Each row is a point on a landscape with many valleys, with its height.
A ball rolls from a point to the lowest of its 5 nearest points, and stops where none of them is lower. Distance is the straight distance between rows; heights are no part of it.
Tunam: [-3  3 -7  3  3  4  5 -3  9 -5]  (h 42.6)
zuve: [-15  -3  -6   5   2   9   8  -1  22   1]  (h 34.4)
dufo: [ 7  2 -3  1  9 -8  4 -3  3 -2]  (h 45.8)
saza: [12 -3  5 -3  8 -2  5 -5 -6 -3]  (h 69.0)
vapid: [ 12  -3   7  -8   8  -8   0  -9 -14   5]  (h 66.3)
Pazu: [-7  5 -3 -4  0  8  2  0 -7  0]  (h 34.7)
Tapon: [-13   4  -5   1   4  12   4  -1   7   0]  (h 10.2)
Lize: [-21  10  -6   1   1  12   3  -1  10   2]  (h 31.5)
Fipir: [  1   6  -3  -5   2   3   2  -1 -11   0]  (h 39.6)
Rus: [  5  10  12 -17  -9 -16 -10   2 -25  19]  (h 30.8)
dumep: [ -6  17   0  -6  -2  -4  -8   3 -17   6]  (h 46.5)
Kuz: [  3  14   4 -14   4 -11  -7  -2 -21  13]  (h 56.5)
seve: [ 17 -13   7   2  11  -7   0  -4  -9  -7]  (h 60.3)
vamod: [-22  17  -8  -3  -3   2 -11   1  -4   1]  (h 43.5)
relu: [  0 -19  -2  14  -6   3   2   2  31 -10]  (h 48.7)
mif: [ 5  3 -6  3 10 -3  5 -5  7 -6]  (h 16.3)
Nop: [-4  4 -9  7 -2  0  7 -3 22 -1]  (h 41.6)
lemen: [ -1  12   3 -12  -6   0  -4   4 -24  12]  (h 30.9)
Mudor: [ -4 -29   7  17 -23  -4 -10   7  34 -12]  (h 63.6)
dut: [ 3  0 -3  0  4  1  6 -1 -4 -3]  (h 38.0)
Rudiv: [ -9 -24   1  15  -7   9   2   1  34  -9]  (h 49.7)
tig: [ 10 -13  -2  14   1  -6   2   1  16 -11]  (h 58.8)
Lifo: [ 13   0   8 -10   7 -10  -1 -10 -16   9]  (h 69.2)
kom: [-19  17  -6  -2  -3   4  -6   2  -8   3]  (h 29.6)
rutik: [-11  17  -4  -3  -1  -1  -4  -2  -7   2]  (h 38.7)
naben: [-10  -5  -6   9  -3   5   7  -2  29  -1]  (h 10.9)
Bav: [11 -8 -2  7  8 -3  3 -3  1 -8]  (h 63.7)
tomi: [-11   3 -10   4   2  11   7  -3  11  -2]  (h 25.3)
lokuf: [-10  12  -8  -1   2  -2   5  -2  11   2]  (h 9.5)
Pem: [  3  10   7 -12  -7   1  -7   8 -26  15]  (h 18.3)
mav: [  3 -13  -4  12  -8   1   1  -1  32  -9]  (h 51.3)
gud: [ 3 -2 -1  2  5  7  6 -2 -5 -6]  (h 11.3)
tibe: [ 1  9 -7 -1  5 -2  4 -4 -2  3]  (h 56.3)
Lamu: [ -8  17   1 -10  -4   1  -9   4 -19   9]  (h 42.3)
bub: [ 6  3  0 -5  9 -4  3 -9 -8  3]  (h 63.5)
fim: [ 10   5   6  -9   4 -10   1  -5 -17  10]  (h 65.7)
zosam: [ -1  -8  -5   8   2   7   3   0  18 -12]  (h 26.4)
sesod: [ -2  16   8 -15 -11 -12 -17   9 -26  16]  (h 24.5)
Zopu: [  3  13  -3  -6   6 -12  -3  -3  -8   4]  (h 65.4)
sepo: [  7   2   6 -11  -1   1   2   3 -21  12]  (h 47.7)
bufup: [-7 -7 -4  5  6 12  6  0 11 -9]  (h 11.5)
vep: [ 15 -11   5   3  10  -3   0  -3  -8  -7]  (h 50.8)
lig: [ -6 -34   5  16 -21   3  -8   6  41  -9]  (h 58.4)
Gako: [ 12  -9   5  -3   2   6   5   1 -16   1]  (h 36.0)
Zaf: [-10  13  -5   0   5   5   3   0   0   0]  (h 36.1)
gofi: [ 12  -5   9 -10  -4   6   5   6 -22  10]  (h 41.5)
vob: [ 12  -6   7  -9   2   0   4  -3 -20   3]  (h 44.3)
vos: [-16  15  -4  -3  -1   9  -4   4 -11   4]  (h 6.3)
bifov: [ -2  16  -3  -5  -2  -2  -3  -1 -16   7]  (h 49.1)
fulus: [  4   6   3 -11   0  -2   2   0 -19   8]  (h 48.9)
tas: [ -7  15   5 -10 -15  -6 -22  13 -26  10]  (h 14.6)
gumap: [  4  -6  -3  10   2   4   5  -2  21 -12]  (h 40.6)
Zudib: [ -1 -20   0  16  -4   5   2   6  28 -12]  (h 51.9)
rud: [  9 -13   0  10   4   3   3   0   8 -15]  (h 38.5)
Tuto: [-12  -1  -5   4   4  15   7   0   6  -3]  (h 21.8)
sar: [ 11 -13   5   1   8   3   2   0 -10 -11]  (h 42.4)
Kubip: [-10  12 -11   1  -4  -3   2  -4  18   2]  (h 32.4)
Laru: [ 12 -17   5  14   5  -9  -3   2   8 -17]  (h 56.7)
leb: [  1  12  14 -16 -16 -13 -18  15 -26  24]  (h 10.3)
dur: [ -6 -19  -3  13 -11   8   3   3  34  -6]  (h 45.9)
fab: [ 10   6  10 -11   6 -15  -3  -9 -15  10]  (h 63.4)
zito: [  1  -6  -1   6   7  10   7   1   1 -10]  (h 23.0)
Bir: [  3   1   0  -3   3  10   4   2 -10  -1]  (h 28.9)
gaba: [ -1  14  10 -16  -9 -12 -16   6 -26  18]  (h 26.6)
diru: [-10 -11  -2   8   5  15   7   0  18  -9]  (h 20.8)
viri: [11 -7 -1  5 11 -7  2 -6  0 -6]  (h 66.6)
das: [ -5 -11  -5   9  -5   5   4  -2  29  -4]  (h 34.1)
rafem: [  6 -20   3  17  -5  -6  -3   6  22 -18]  (h 60.4)
Rulep: [  8   7   9 -13  -3 -11  -4   0 -24  15]  (h 46.2)
bem: [ 1  9 -8  4  2 -6  5 -6 14  0]  (h 38.1)

For each start below, name the point where the ball stops.
tibe -> lokuf
Zopu -> gud
Rulep -> leb
viri -> mif
fulus -> Pem
seve -> gud
gumap -> bufup
lig -> naben
mav -> naben
bub -> gud

Two balls start at each pair of points below. Name the first point that both come to, or write never.
vapid, saza -> gud
fab, Kuz -> never
fim, Lifo -> never
relu, Zudib -> das

Call two points neighbours if one is among the 5 nearest of the other. Go from one point of each pair to the other, from neighbour to neighbour, staying as low as possible. Name the highest point that can't be avoided.
Pem, bufup -> gofi
vos, naben -> Pazu
gud, bufup -> zito
Tapon, bufup -> Tuto
